Points, in no order, along strands that fork, close into loops and pass close to each other.
In the rows, 128 means zero.
Two points are linked if the straight distance between their rows is under 216. Some points are linked to none.
j_58: [142 132 108 162  89 111 167  87 111 118 114 132 133 133 138  80 136 122
 106 112 162 136 105 128  99 108  63 138 109 120  96 207 204  86  68 125
 126 118 161 163 142 126  85  74 156 120 150  92 106 115 111 169 117 148
 155  93 158  73 156 102 159 140 102]
j_336: [125 119  93  93  94  80 110 155 146 167 162 132  79 133 114 128 102 168
 176 112  55  90 158 131 112 151 144 168 143 149 112  87 126 122  79 131
 136 159  98 103  97 140 151 140 143 180 115 187 124  86 136 125 122 123
 160 153 161  91  69 176 162 147 143]
j_602: [155 100 160 145 165 142 140 131 131 155 108 110 123  90 148 157 122  78
 160 105 116 119 147 102 127  82 125 117 156 115 130 112 105  96 173 106
  97  77 147 122 184  91 125 101 121 103 156 130 146 126 120 172 166 150
  70 102 151  98 164 123  95 149 114]
j_707: [116 156 214 149 141 113 114 104  92 150 114 110 121 161 168 118 133 118
 103 125 150 151 128 136 133 186 174 132 136  90  80  92 125 145 157 139
 115 130 123  46 139 139 138 159 116 122 128 166 132 123 100 107 140 149
 203 147 110 226 140  85 139 105 130]
j_188: [116  93 119 164 116 125 202 142 120 149  91  97 100 164 132 126 178 116
 111  87 173 151 114  89  72 147 126 115 180 121 117 170 128 103 136 111
  97 130 119 208  80 117 102  81 133 147 133 135  95 139 130 146  96 201
 108 101 109  80 205 116 133 127 134]
j_595: [141 106 152 144 106 159 128  84 115  82 138 148 114 158 123  87 148 204
 176 135 183 121 123  74 102 109 118 149  88 105 131 127 192 113 113 172
 159 143 100 169 121 150 131 123 172  56 100  89 103 179 168 170 149 117
 126 155 133 145 141 142 126 110 123]
j_250: [101 120  89 114  57 136 118 151 141 106 123 166 133 118 137 132 140 148
  65 129 137 125 122 204 147 144 110  99 109 143 138 179 134 165 133  98
 120 151 138 148  75 133 154  82 100 134 128  84 134 109  69  73  77 116
 211 118 139 100  92 120 152 146 136]
j_993: [110 109 161  88 143 161 136 155 174 153 149  92 114 102 140 190  86  68
 118 122 112 157 168 137 171 124 131 118 129 116 167 144  61 133 136 106
  68 129 159  70 134  90 126 138 115 174 180 170 179  95 106 151 115 126
 151 124 143 169 136 113  85 132 109]
j_323: [118 126 126 164 140 152 131 172 167 152 152 100 129 145 102 126 121 156
 161 104 104 111 136  93  80 146 170 189 138 167 119 106 138 165  88 146
 106 139  76 110 100  90 131 145  80 156 120 160  82 117 210 105 111 117
 146 148  34 173 128 135 161 128 144]
j_606: [151 144 139  95 163  90  96 133  87  91 173 111 118 113 137 145 138 147
 163 160 107 111 142 133 179 141 150 145 146 134 131  78 104 114 150 127
 144 139  49 126 121 176 104 131 152 147  96 139 120 131 154 141 167 109
 167 126 141  92 114 200 119 153 119]
j_726: [140 113 119 103 145 132 122 118 133  74 163  99 157  98  70 150 101 125
 132 186 154 149 162 166 191  57  59 122 100 101 151 150 154 114 139 140
 154 106 166 155 143 157 118 146 149 126 117 136 143 132 159 134 148  62
  73 128 173  98 117 163 117  97 125]
j_742: [143 123  99 128  82  98 116  80  91 121  99 178 121 129 150 104 162 128
 141 115 149 105 131 132 131 114  68 108 121 118 113 169 178  79 133 128
 150 124 152 161 164 130 116  72 189  94 109  55 123 123 135 183 138 145
 116 135 172  46 170 142 117 146  93]
j_45: [149 146 178 146 127 167 117 163  92 164  88 123  97 141 156 111 168 128
 138  91 171 150 128  73 116 127 171 125 176 131  95 121  91 101 209 140
 160 106 136 126 169 114 132 117 137  53 111 142 120 185 135 135 152 158
  90 112  83 107 157 102 138 121 109]
j_413: [124 108 178 116 157 170 165  95 125 118 135 134 109 171 128 112 150 141
 107 118 179 131 108 109  57 165 131 101 132 119 143 162 149 113 117 129
 112 150 133 174 101 135 140  55 138  76 138 123  62 129 164  95  92 139
 112 150  95 153 169 133 119 122 145]
j_291: [140  89 133  81  88 141  79 128 176 129 119 160 125  96 160 128 178 126
 113  92 135 123 137 163 148 143 139 112 138 155 138 170 108 104 144  87
 109 138 147  93 146  60 159 122 158  68 135  85 114  62 158 150 148 112
 159 175 100 167 128  94 113 139  88]
j_906: [165 101 160 116 115  79 150 124 109  96 101 103 130  82 102 120 114  86
  93 167  94 203  77 149 131 124 172 145 153 160 143 123 121 113  97  99
  79  57 129 147 131 118 121 205 114 186 161 146 117 126 158 180 140 108
 122 180 133 174 127  83 113  87 111]
j_357: [144 103 107 133  69  90 150 123 105 144  78 122  89 140 154 112 130 137
 131  93  94 140 104  98 114 132 163 148 145 137 103 141 143 115  94 108
 105 102 148 130 144  96 126 177 163 158 144 137 132 133 111 220 140 164
 134 126 163  97 157  93 145 137  99]
j_782: [170 112 158 140 133 120 114 123  96 128 109 150 139  94  94  88 155 155
 152 136 127 109 102 122  90  44 132 153 125 131  88 133 157  90 177 115
 144  74 146 149 164 117 130 131 131  95 127 127 100 154 149 143 165 125
  98 131 115  84 123 121 152 101 152]
j_475: [ 69 160 146 136 139 133 105 148 136  76 162  77 144 140 145 127 137 168
 141 154 127 118 163 136 159 154 161 129 106 122 101  54 122 177 148 155
 137 158  91  96  74 142 142 176 127 154  94 127 135 143 167 129 129 112
 187 139 100 206 104 150 126 130 143]
j_405: [147 107 183 104 151 189 155 100 133 121 128 142 114 131 121 123 119  97
  62 126 162 149 107 152  69 139  95  87 115  88 121 182 118 114 146 107
  91 123 165 183 124 131 148  25 124 103 148 131  98 116 104  70  93 149
 108 148 131 132 139  99 104  98 152]
j_684: [169 157 110 169 158 106 146  79 101 147  80 172 149 149 138 119 103  88
 139 122 103 120  76 142  93 153 122 145 117 145 145 115 169 138  82 113
  87  98 116 129 148 120 105 113  90 150 162 101 105 106  93 124  99 137
 106 115 118 140 136 114 138 141 111]
j_421: [ 70 118  85 117 119 118 110 181 142 137 114 107 129 103 157 172 148 129
 118 124  89  82 150 154 181 136 155 109 130 140 137  97 102 147 156 100
 111 132  99 114  90 125 142 122 108 164 100 102 149 128 114 119 119 153
 165 103 119  91 106 185 114 191 143]
j_435: [146 131 134 123 136 152 137 104 136  75 142 140 159 116 103 110 106 137
  80 174 148 156  91 165 135 125 125 122  95 156 167 154 105 175 140 134
 111 113 134 125 107 118 148 166  76 126 165  97 129 151 116  82 119  69
 115 121 114 202  70 103 109  87 142]
j_581: [153 136 124 129 143 126 115 104  89  78 106 123 114 130  79 100  91 101
 115 166 111 149  91 127 199 135 162 174 109 145 139  73 155 145 108 145
 118 117 104 133 140 142 129 221 136 122 119 154 147 137 125 127 162  97
 141 137 140 139  81 131 137 102 101]
j_973: [130 104 117 186 109 134 125 151 143 170  63 147 114 122 148 111 129 114
 121  81  95 125 122  84  82 126 174 143 113 126 129 125 139 117 122 118
  97  88 159 111 169  87 164 164 117 130 152 118 154 157  89 176 136 162
 120 133 104 135 156  75 148 114 102]
j_971: [106 129 222 108 124 123 128 106 120 160 126 121  99 123 157 130 126  97
  77 112 142 171 111 143  91 168 172 126 134  66 100 122 109 113 114 117
  82 140 161  87 152 135 149 150 144 121 155 178 116 106 160 146 117 143
 157 172 122 233 172  71 111  86 148]
j_320: [106 136 144 114 185 146 163 163 157 169 137  66 101 151 119 172  82  78
 144 124 135 128 202 120 169 128 125 141 136  95 133 153  99 133 124 140
  78 171 134  77 105 109 118 104 115 174 148 200 169 108 101 113  97 132
 137  94 152 139 130 153 112 143 121]
j_27: [119 163 135 145  96 124  71 165 106 161  96 132 111 155 161 112 168 125
 137  93  96 160 126  85 162 179 171 105 141 124  82  96  92 160 160 147
 192 160 142  60 178 135 125 195 144 134 119 177 182 139  56 149 144 148
 158 125 116 120 133  83 143 127  73]
j_359: [ 76 142  96 108 119 125 113 145 146 123 192 109 135 164 109 140 110 159
 135 158 138  95 180 181 132 114  97 131 111  93 120 124 141 141  94 146
 144 183 128 121  81 177 137  94 165 139 108 136 112  99 173  81 110  98
 152 154 155 114 101 183 149 137 164]
j_148: [116 160 133 105  91 122  58 138  98  96 101 135 159 121 130 127 173 126
  67 164 134 146 140 171 205 146 162 117 115 105 117  68 105 168 194 133
 184 135 131  66 118 149 141 199 146 107  72  88 161 148 125  70 169  85
 161 162  79 191  96 126 142 104 120]
j_869: [142 126 121 116 148 145 122 120 135 128 159 143 118 129  73 147 101  98
 117 157 140 151 166 113 121  89  71 101 133 104 159 154 109 105 114 138
 195 120 160 144 166 150 142 128 171  99 132 153 141 119 156 117 126  91
  50 150 168  84 143 126 105 102 111]
j_900: [131 133 130 148 117 124 134 144  73 139 124 138 119 108 117  93 128 128
 112 134 111 139 119 151 137  87 115 122 108 111  73 137 157 128 156 118
 141 110 106 185 139 176 116  74 107 139 113 141 143 154 109 102 130 158
 154  92 156  13 127 151 141 155 170]
j_239: [170 110 148 109 121  96 129 126 141 115 127 148 113 115 108 105 125 148
 132 125  87 177  64 119  99 129 163 161 158 169 150 144 109 130  87 134
 105 119 129 137 140  93 138 209 117 149 162 150 100 128 157 175 132  96
  99 168 122 157 101  69 144  74  90]
j_746: [161 174 138 124 154 124 119  90  59  78 120 115 119 160  91 105 103  87
  84 173 161 163 103 146 229 155 146 127 124 110 118 113 139 152 155 149
 131 125 103 125 138 174  88 186 136 140 102 140 150 155  78 102 148 104
 165 127 160 131 100 160 126 112  82]
j_908: [121 142 114 192  71 121 101 158 111 202  50 155 120 139 127 109  99  79
  87 103 115 136 122 118 127 153 184 150 106 102  95 125 145 125 107 122
 133 126 181 105 187 128 178 149 134 100 129 146 176 128  75 139 133 161
 155 134 113 131 135  65 173  95  94]
j_182: [132 154 132 130 152 173  85 123 137 133 157 159 132 135  99 117  98 108
 130 140 152 139 167 109 133 129  88 120  92 122 154 150 122 128  95 152
 191 157 147 121 204 149 160 115 142  39 110 140 137 120 160  82 140  91
 113 151 122 134 138 112 113  99 101]
j_713: [101  87 120 121 131 177 141 116 146 138 107 138 108 128 134 149 110 106
 135 106 142  74 173 118 101  92  98  93 103 100 123 129 153  99 172 104
 103 126 156 185 113 127 180  36 150 106 112 108 153 124 102 115 120 169
  95 128 187  70 129 150 102 153 178]
j_864: [143 143 148 160 118  99 136 109 124 160 137 133 119 122 147 103 114 172
 168 134  86 141  97  66  41 137 121 139 144 124 108 115 134 143  71 153
 179 102 109 123 144 163 115 132 134 179 151 174 124 141 125 180 135 138
  86 118 130 119 145 101 166  98 157]
j_217: [146 135 124 132 173 140 118 146 152 165  87 118 144 128 135 155 130  83
 137 102 153  94 150 126 164 115 137 136 151 135 145 117 104 124 181  90
  87  91 142  88 143  72 136 116  94 114 154 110 138 121  85 100 122 142
  89 113 117 160 126 133 126 136 135]
j_216: [105 185  54 169 122 108 123 110 127  96 135 142 178 108 139 126  72 110
 157 154 101 128 117 130 179 121  77 113  94 129 168 111 153 155  95 140
 150 116 144 129 169 157 102 154 126 165 106  93 186 140  84 162 149 106
 111  88 163  57 113 157 107 157 101]
j_969: [143 107 169 135 134 187 160 118 107 110 161 135  91 170 126  99 145 181
 145 128 172 133  95  55  74 138 145 147 133 149 137 128 148 124 117 150
 140 155  66 185  97 142 130  93 130  76 100 135  91 175 178 149 119 134
 121 147  95 119 165 134 103 111 131]
j_988: [163 118 147  68 138  61 120 125 111 152 191 139 123  96 152 145 165 165
 147 142  59 169  93 133 104 145 139 111 199 142 134 129  55 123 120 109
 159 137  84  79 109 159  69 155 138 205 169 193 107  76 163 171 127 103
 123 125 131 153 117 129 136 126 114]
j_302: [112 107 108 111 127 102 152 100 157 112 173 108 151 130  97 138 139 210
 162 156 165 104 158 141  76  67  39 121  96 117 122 179 176 121 130 169
 195 135 173 159  81 145 120 117 153 107 114 103  99 120 173 115  97  96
  63 128 125 127 120 149 129 121 164]
j_968: [ 90 129 103 126 117  94 130 127 163 137 166  93 172 122 129 141 173 181
 132 151 166  92 186 159  91  62  48 109 148  84  97 150 166 114 147 165
 187 130 210 113  99 126 115 111 155 139  91 115 124 101 130 126 101 101
  86 110 137 130 144 134 154 144 181]
j_489: [132 118 134 155 120 100 112 121  95 166  58 159 135 134 146 109 158  76
  91  82 155  95 117 167 109 143 164 151 115 138  80 108 192 103 159  76
  64  88 135 135 150 110 140  68 126 124 115  93 103 112 125  99 135 204
 176 149  91 119 175 119 156 162 145]
j_718: [117 117  63 135  82 146 148 142 130 102 128 173 116 135 147 130 130 107
  69 136 113 153  87 167 153 165  98  90 103 153 166 183 113 153  81 118
 114 158 110 180 121 155 130  83 115 131 140  81 154 114  66 109  85 146
 183 100 158  88 123 132 133 165  95]
j_927: [ 74 120  86  95  99 130 120 142 163 110 200 110 123 126 122 138 128 214
 192 142 105  80 193 138 112 127 107 145 131 142 149  97 134 124  84 174
 141 176 112 112  76 130 158 146 163 162 106 146 125  90 188 152 129  91
 152 146 144 135  87 173 143 137 162]
j_454: [179 161 168 128 121  46 148 113  63 130 116 111 108 127 127 102 142 168
 168 157  80 161  77  77 117 124 147 141 152 130  88  95 139 122 117 173
 154 108 109 119 125 180  85 202 135 193 118 167 120 146 122 188 134 125
 103 122 168 121 122  97 159 112 137]
j_977: [116  93 145 135 136 175 172 132 192 137 187 171 129 128 117 113  90 155
 165 115  88 146  98  85  42 116 104 105  99 143 155 161  97 156  92 143
 137 126 139 179 122 127 155 118  76 131 179 152 132 146 130 114 104 112
  78 126 120 127 104  79 113  95 177]
j_787: [145 132 117 153 103 107 148 122 117 111 114  95 129 143 132 105 154 175
 114 118 176 114 109 141 132  78  97 151 113 119  71 183 206 117 139 145
 114 123 139 143 107 116  85 120 147 136 121  97 128 157 103 183 120 142
 185  88 142  94 131 120 147 139 126]
j_781: [168 126 139  70 126  42 123 107  95 134 149 121 100 124 125 131 178 172
 147 156  86 166 108 116 114 141 125 125 199 102 122 101 112  92 111 150
 198 118 120  80 129 164 102 191 175 175 120 159 104  91 158 182 154 106
 101 163 145 159 139 116 152  81 113]
j_802: [125 108 103 132 137 157 133 186 149 190 134 116  96 147  61 120  99 155
 121 116 105 121 137  97  88 146 158 180 132 181 121 141 136 128  90 143
 131 169  89 156 103 100 147 142 104 105 111 190 114 139 182  62 110 109
 140 144  86 141  93 139 170 108 146]
j_66: [ 87 120 173 135 163 167 181 156 159 142 179  59 121 139  85 167  96  90
 124 140 154 168 165 119  72 137 143 115 152 116 130 151  90 140  94 123
 107 135 119 144 102 142 143  83 115 125 154 213 114 129 182  91  87 122
 100 149 103 171 183 117 116 101 164]
j_224: [157 134 157 118 136 148 131 127 151  99 159 110 121  98 117  92  89 153
 153 126 137 129 127 146 150  85 126 190 101 126 130 152 157 130 132 144
  41 103 140  93 129  73 115 199  78 132 179 159 128 114 141 144 162  95
 185 102 115 197  85 118 117 117 121]
j_785: [128 183 118 141 152 119  96  92  90 136 103 155 174 144 110 128 128  84
  64 152 115 150  81 158 154 193 137  97 121 133 165  91 115 167 121 117
 160 127 120 105 144 177 137 150 114 141 116  85 140 131  91  57 129 110
 111 135 105 170 132 117 130 101 123]
j_194: [123 177  75 132 203 109 157 118 133 138 176 113 161 135 115 157  74 113
 185 161 108 134 129 109  98 153 105 128 143 147 168  98 107 158  75 132
 149 145  87  94 118 169  85 119  98 198 157 159 119 111 137 105 110 108
  64  82 116 150 125 172 136 136 139]
j_502: [103 127  49 105  97  94 103 158 141 175 125 134 118 135 129 157 136 147
 163 108  44 107 160  99 128 160 145 116 169 144 140  84  83 147 115 146
 202 172  83 124 105 123 139 160 158 179  85 132 167 115 117 140 127 126
 104 145 156  65 101 166 156 148 129]
j_272: [108 109 140 146 102 122 135 147 136 150  57 128 116 146 161 120 201  85
  74  80 176 125 142 134 138 160 161 103 163 137  78 130 129  89 184  85
 103 132 152 139 137  95 137  85 148  84 104  92 115 135 125 121 131 199
 161 159  74 150 209 108 130 162 121]
j_430: [133  39 162  93  72 139 121 144 160 137  90 155 104 111 148 148 173 143
  94  89 119 127 127 163 110 107 147 103 148 130 117 173 114  82 164  98
  98 113 181 138 112  75 175 143 132  79 141  99 104 101 152 138 148 122
 158 175 109 153 118  61 133 108 140]
j_99: [141 167  77  84 173  81 102 162  84  94 166  76 163 139 112 153 131 141
 174 154 122  95 183 130 205 124 111 154 153 130 154 105 129 117 122 127
 154 165  87 101 110 137  74 144 138 156  98 141 124 102 177 133 152  94
 156 105 147 110 111 238 137 166  78]
j_630: [158  62 171  98 132 151 154 125 163 142 159 170 114 110 119 115 103 158
 162 108  64 135  74  84  61 134 150 131 150 188 169 152  70 137 105 111
 125 119  92 154 141 106 137 146  82 121 181 164 112 120 151 137 121 107
  87 142 123 142 111  90  99 105 129]
j_479: [113 103 152 139 116 134 175 141 109 132  54  96  97 147 140 128 198  94
  77 109 190 164 130 124 149 155 124 107 183 111  96 163 127  95 175 106
 116 100 160 170 120 111  87  67 143 134 126 110 100 129 124 147 110 204
 144 119 111 110 208 123 132 147 109]
j_790: [116 173  93 164 137 100 120  79  98  84 135 144 179 144 167 139 141 126
 146 149 124 104 100 128 147 140 118 106 114 115 161  95 143 141 116 135
 151 121 113 122 127 157 105 134 134 144  91  49 148 161  95 165 142 116
 103  93 132 134 141 161  96 156 111]
j_200: [ 64 125  88 122 111 160 117 172 139 144 107 122 124 133 128 164 125 109
  94  95 126  82 174 187 181 128 122 105 121 120 133 135 134 146 141  97
  87 153 159 122  75 102 162  68 111 125 112  98 162 114  71  74  88 144
 190 111 152 113 109 158 138 167 158]
j_953: [127 152 124 122 126 114  97 175 149 153 166 100 157  94 136 153 151 138
 150 120 124 147 160 143 140 113 110 125 160 125 118 152  92 109 128 131
 162 143 157  69 152  96  94 120 132 130 132 139 124  90 146 137 145 114
 131 104 100 128 157 120 140 153 101]
j_709: [106 174 125 138 149 189  91 117 173 163 173 148 130 143 125 137  83 116
 150 104 128 119 165  89 133 165 116 108 108 125 151 120  75 153 109 152
 179 167 127  79 162 139 155 107 118  79 128 137 159 111 101  91 129 115
  82 114 132 145 121 103  98 107  93]
j_37: [119 106 125 129 131 181 145 168 138 145 139 136  93 100 137 138 124 124
 128 111  98 120 150 109 120  89 126 116 104 141 109 143 109 120 147  95
 137 128 132 182 134 127 169  59 115 112 131 146 136 155 116  73 121 153
 113 109 147  19 108 153 106 155 166]
j_81: [125 108 140  82 157 145 112 135 178  69 167 113 162  66 131 164 112 152
 169 171 126 122 174 162 152  45  94 112 119 123 155 135 124 135 161 125
 113 101 159 118 136  99 139 172 124 120 147 136 138 127 173 163 158  72
 108 141 153 147  98 137  69 125 149]
j_952: [128 179  61 118 196 129 150 137 127 103 179  82 167 142 119 124  94 149
 163 151 149 101 142 120 158 143 115 147 145 151 175  94 125 142 113 144
 130 149  63 101  87 126  68 149 117 158 129 134 111 145 138 108 105  99
 116  62 129 146  85 200 120 157 112]
j_525: [131 118 160  71 169 133 119 125 145  68 189 111 121  91 157 170 138 115
 178 137 117 114 152 104 166 111 146 116 138 158 172 118  88 126 122  86
 107 128  59 146 110 143 118 114 145 133 130 131 118 122 198 181 168 101
 141 137 140 121 141 202  66 171 109]
j_693: [110 124 107 131 168 138 149 179 142 184 154 110 120 150  65 147  90 100
 110 135 121 139 149 107  97 168 133 125 157 148 137 139  77 135 102 128
 157 164 112 141  89 130 140  77 103 120 133 170 102 119 146  34 105 121
  88 133 102 129 124 119 140 108 148]
j_803: [173 135 107 145 125 123 165 132 119  97 167 104 112 132 120  84 130 188
 180 132 154 126 104  96 130  84  80 163 116 129 115 172 159 118 107 174
 148 122 129 153 130 133  59 155 131 149 158 123 125 173 105 184 130 132
 126  67 171  58 103 119 131 152 132]
j_511: [ 65 149  92 107 115  74 136 116 140 155 136 100 158 128 130 163 115 153
 129 160 124 108 159 191 125 102  96 108 130  81 107 111 158 128  92 144
 160 138 171 121  79 172 137 118 162 193 106 132 131 110 119 107  87 118
 117 115 168 112 124 163 145 130 180]
j_447: [160 114 160 143 109 146  77 149 103 167  94 156 110 126 142  90 158 141
 129  94 144 109 122 109 126 101 163 145 139 133  79 125 150  83 198 120
 140  96 154 127 194  84 155 127 146  51  98 133 102 146 163 109 159 141
 132 142  95 120 144  86 154 101 105]
j_14: [160 105 159 105 157 166 108 112 145  67 178 152 140  73 146 148 130  75
 146 146 127 127 125 129 138 104 110 118  92 157 158 129 106 123 113  88
 107  95  91 160 192 142 131 108 121  66 150 113 116 116 213 164 177 122
 125 137 108 129 156 149  49 155 111]
j_151: [143 119 110  92 150 129  99 122 140  71 153 130 128  77 119 129 104 163
 173 134 107  82 149 136 155  71 144 174 107 139 155 104 141 123 134 148
  87 116 110  94 112 106 144 201 109 143 134 123 135 111 130 162 163  92
 121 123 154 167  50 152 108 138 148]
j_265: [141 168 134 182 180 113 144  79 123 162 145 160 162 134 145 130  82  99
 165 146  99 133  84  97  59 170 117 141 115 135 130 117 126 160  70 128
 141 138 110 102 167 178 108  93 103 150 134 134 116 124 118 124 113 127
  88 111 112 134 158 118 129 123 157]
j_349: [120  91 109 129 135 139 180 110 207 109 170 134 133 128 115 141 111 181
 149 138 141 108 129 138  59  90  75 109  98 125 158 173 147 133  87 160
 133 152 155 176  79 115 123  99 125 125 155 126  88 123 145 113  90 108
  69 119 139 140 108 119 108 112 177]
j_173: [128 137 112 171  76 119  71 179 114 182  91 170  99 114 162 115 128  77
  99  92  87 150 106 118 169 188 165 134 114 150 115 135  91 141 115 110
 155 111 126  70 203 114 123 164 125 122 134 144 186  90  62 136 154 147
 199 132  95 124 140  82 163 139  61]
j_711: [ 63 145 120 138  81  88  70 127 110 122 108 142 204 128 134 161 184 128
  80 156 108  99 141 193 172 148 141  91 130 107 128  67 136 173 163 122
 193 125 137 102 108 149 156 151 148 148  50  62 151 134 122  80 133 116
 141 158  82 147 115 147 152 138 173]
j_332: [162 157 111 157 137  87 143  93  69 142  31 164 155 148 120 119 165 102
  93 117 149 116  70 156 123 152 147 129 149 130 115  88 159 127 142  89
  79  88  92 136 110 134 105 111 110 149 114  70  95 125 106  94 106 182
 136 142 114 127 159 151 169 145 121]
j_225: [ 84 129  89 129  98  94 101 141 117 113  98 144 174 119 143 167 174 120
 102 133 101  83 130 174 185 151 139  88 140 144 147  83 110 163 165 109
 169 140  98 150 110 141 160  90 129 138  48  47 150 116 157  91 136 139
 131 160  97  85 130 182 147 170 143]
j_44: [164 141 135 116 121 139 125 113 140  61 117 133 135 111 105  83 117 136
 100 148 148 154  84 150 166 141 128 166  85 136 138 140 175 160 109 137
  57 113 138 107 133 121 125 213 109 117 148 111 118 140 125 124 131  88
 186 131 112 207  75 102 116  98 113]
j_50: [109 163 144 163 145 144 100 127 141 164 110 123 147 126 187 152 139 107
 151  97 130 109 148 126 148 131 129 107 117 108 129 122  93 148 203 112
 123 118 158  48 153  81 126 133  88 140 134  99 165 136  39 122 131 154
 126  84 133 149 133 101 116 135 132]
j_131: [131  69 142 103  97 183 138 157 170 141 116 145 108 133 105 109 141 169
  96  78 152  91 164 143 107  97 140 144 121 137 117 192 150 101 155 137
 103 157 181 152  97  52 184 111 134  58 159 142 104 130 148  87 127 103
 135 150 112 124  85  85 144  90 153]
j_898: [112 185 101 105 140  92 110  76 107  67 129 141 199 144 180 142 170 109
 126 142 166 113 111 149 180 164  87  74 145 114 197  75 119 135 163 106
 177 130  99 124 123 162 100  99 138 124  69   4 121 134  99 116 128 137
 117 121 103 182 164 181 104 183  94]
j_433: [145  91  87 153  88 123 138  77 126 102  84 174 132 117 153 115 165 115
 128 107 121 122  80 120 131 156 115  97 129 159 163 150 127 116  97 100
 145 126 138 198 122 124 129  94 159  92 113  45 135 136 111 182 128 154
  88 152 132  78 159 121 121 147 104]
j_191: [ 93 173 183 110 130 110  83 120  93 105 152 131 126 149 164 114 138 148
  91 169 125 141 116 145 174 185 179 141  95  87  94  50 116 159 156 149
 145 166 116  68 108 179 142 189 123 139  96 128 145 135 111  93 147 130
 227 139  88 196  95 123 140 112 139]
j_404: [165 125 111 102 100  71 139 133  74  90  94 121 125  96  87 104 129  97
  69 157 108 164  64 151 184 144 186 179 143 156 103 111 163 126  95 111
  77  90  97 155  85 147  89 209 125 175 123 136 120 141 134 142 132 124
 176 170 131 140  92 137 147 119 110]
j_96: [152 132 153 146 150 111 148 105  76 127 113 132 125 127 107  98 124 154
 154 140 158 125 114 111  97  63 116 138 121 108  64 105 177 100 171 133
 143 100 128 158 143 170 101 111 137 152 126 155  98 166 132 133 141 149
  84 108 138  63 159 164 145 129 174]
j_903: [153  93 135 109 110 212 117 172 174 140 165 145 111 131 104 101 127 194
 136  99 140 123 135 117 104  96 104 130 122 173 144 181 108 124 140 161
 163 164 145 154 136  81 151 126 110  41 146 136 114 138 147  88 136 102
 126 120 105 118  70 101 140  94 114]
j_234: [136  95 115 132 153 140 163 133 148 186  98  86  65 190 105 163  84  83
 139  86 152 116 191 104 113 132 130 154 152  99 132 149 124  95 115 152
  68 171 136 101 116 105 135  79 134 134 153 168 142  97  70 116  98 156
 119 107 202  98 130 148 125 143 111]
j_176: [130  86  90 157  95 123 195 122 130 119 103 137  95 137 125 145 159  97
 104 112 138 125  75  96 116 136 142 115 143 153 160 152 122 134  97  96
 103 109  97 224  88 115 105  72 119 148 136  97 125 152 122 159  93 193
 111 100 127  43 175 145 121 155 114]
j_226: [ 79 145 133 134 139 147  92 175 176 130 151 107 161 131 141 146 126 143
 161 119 123  84 178 140 124 137 164 152 113 145 115  88 140 156  99 141
  95 155 102  78 100  94 163 140 105 132 106 133 117 107 211 111 146 112
 178 138  62 199 120 146 134 148 138]
j_95: [151 134 203 143 157 147 134 138 104 132 101  92 110 117 158 147 130  96
 152 105 154 155 154  79 146 100 161 136 147 114  87 108  96  94 199 129
  95  82 131 116 173 130 106 135 128 101 133 161 136 169 123 202 154 172
 121 119 142 138 174 112  79 143 120]
j_841: [148 152 146 124 155 111 117  97  97  99  92 148 165 124  70 128 121  77
  53 191 152 173  69 160 129 155 138 106 129 145 153 104 109 150 137 107
 133 104 123 143 132 151 139 154 112 108 130  96 109 146 144  36 128  92
 101 173  97 196 105 121 129  68 150]
j_945: [ 95 181 108 130 151 155  77 124 136 143 132 127 164 160 177 133 105 124
 144 105 127 106 161 111 151 148 132 100 125 119 163  82  90 155 174 172
 177 170 113  66 172 105 136 141 126  85  96 105 195 145  60 103 132 144
  94 108 127 150 119 116 107 142 113]
j_451: [140 137  70 147 110 151 143 121 139 106 135 136 145 120 135 107  91 171
 170 145 135 104 124 135 158 108  83 138  84 123 142 145 147 132 145 159
 147 135 143 145 122 144  84 123 106 139 145 116 164 188  41 152 114 129
 116  58 188  39 108 142 110 156 127]
j_818: [108 105  86 151 123 128 186 114 154 165  86 107 102 171 101 146  72  82
 124  94 149  92 180 126  66 113 103 130 105 108 122 143 157 104 103 126
  70 135 175 162  99 106 158  68 134 150 142 139 134 117  96 117  74 182
  77 123 181  86 139 137 142 139 165]
j_843: [119 130 173 126 151 153 103  68 142  76 131 167 150  85 167 128 109  93
 129 147 125 160  92 118 144 117 112  98  81 137 142 108 106 138 143 106
 123  82 112 145 227 142 131 119 103  81 166  99 140 148 136 167 167 133
 109 140 140 151 138 105  61 115 126]
j_161: [189 102 129 130 100 112 163 136 117 156 131 146  63 134 116  63 124 163
 145 105  96 159  87 101 102 121 120 167 116 147 103 186 153 104 104 149
 108 122 128 156 136 108  84 153 130 161 184 172 114 137  87 172 130 143
 171  93 168  71 113  88 154 119 101]
j_331: [ 94 119 178 138 143 154 178  99 143 148 127  80 108 151 122 149  78  86
  88 149 169 163 145 150  94 136 142 130 123  68 103 151 143 122  92 124
  52 140 166 141 112 157 155 105 135 141 157 212 106  97 159 120 105 139
 135 170 146 196 151  88 129  98 145]

A piece is two or more points that can be reached from each other along the links. Count, over all rows, the pieces, the separate loops (a circle has one, a figure eight two, a Y none), the forks (points with three links) and the tips (points with one).
pieces -> 5
loops -> 1
forks -> 5
tips -> 13

Name the points in between on the shortest way along the links from the first point to the second, in order.
j_81; j_234 -> j_726 j_869 j_182 j_709 j_945 j_50 j_217 j_602 j_95 j_45 j_447 j_782 j_96 j_900 j_37 j_713 j_818
j_161; j_265 -> j_803 j_787 j_58 j_742 j_433 j_176 j_188 j_479 j_272 j_489 j_332 j_684
j_336; j_239 -> j_927 j_359 j_511 j_968 j_302 j_349 j_977 j_630
j_718; j_323 -> j_250 j_200 j_421 j_225 j_711 j_148 j_191 j_475 j_226
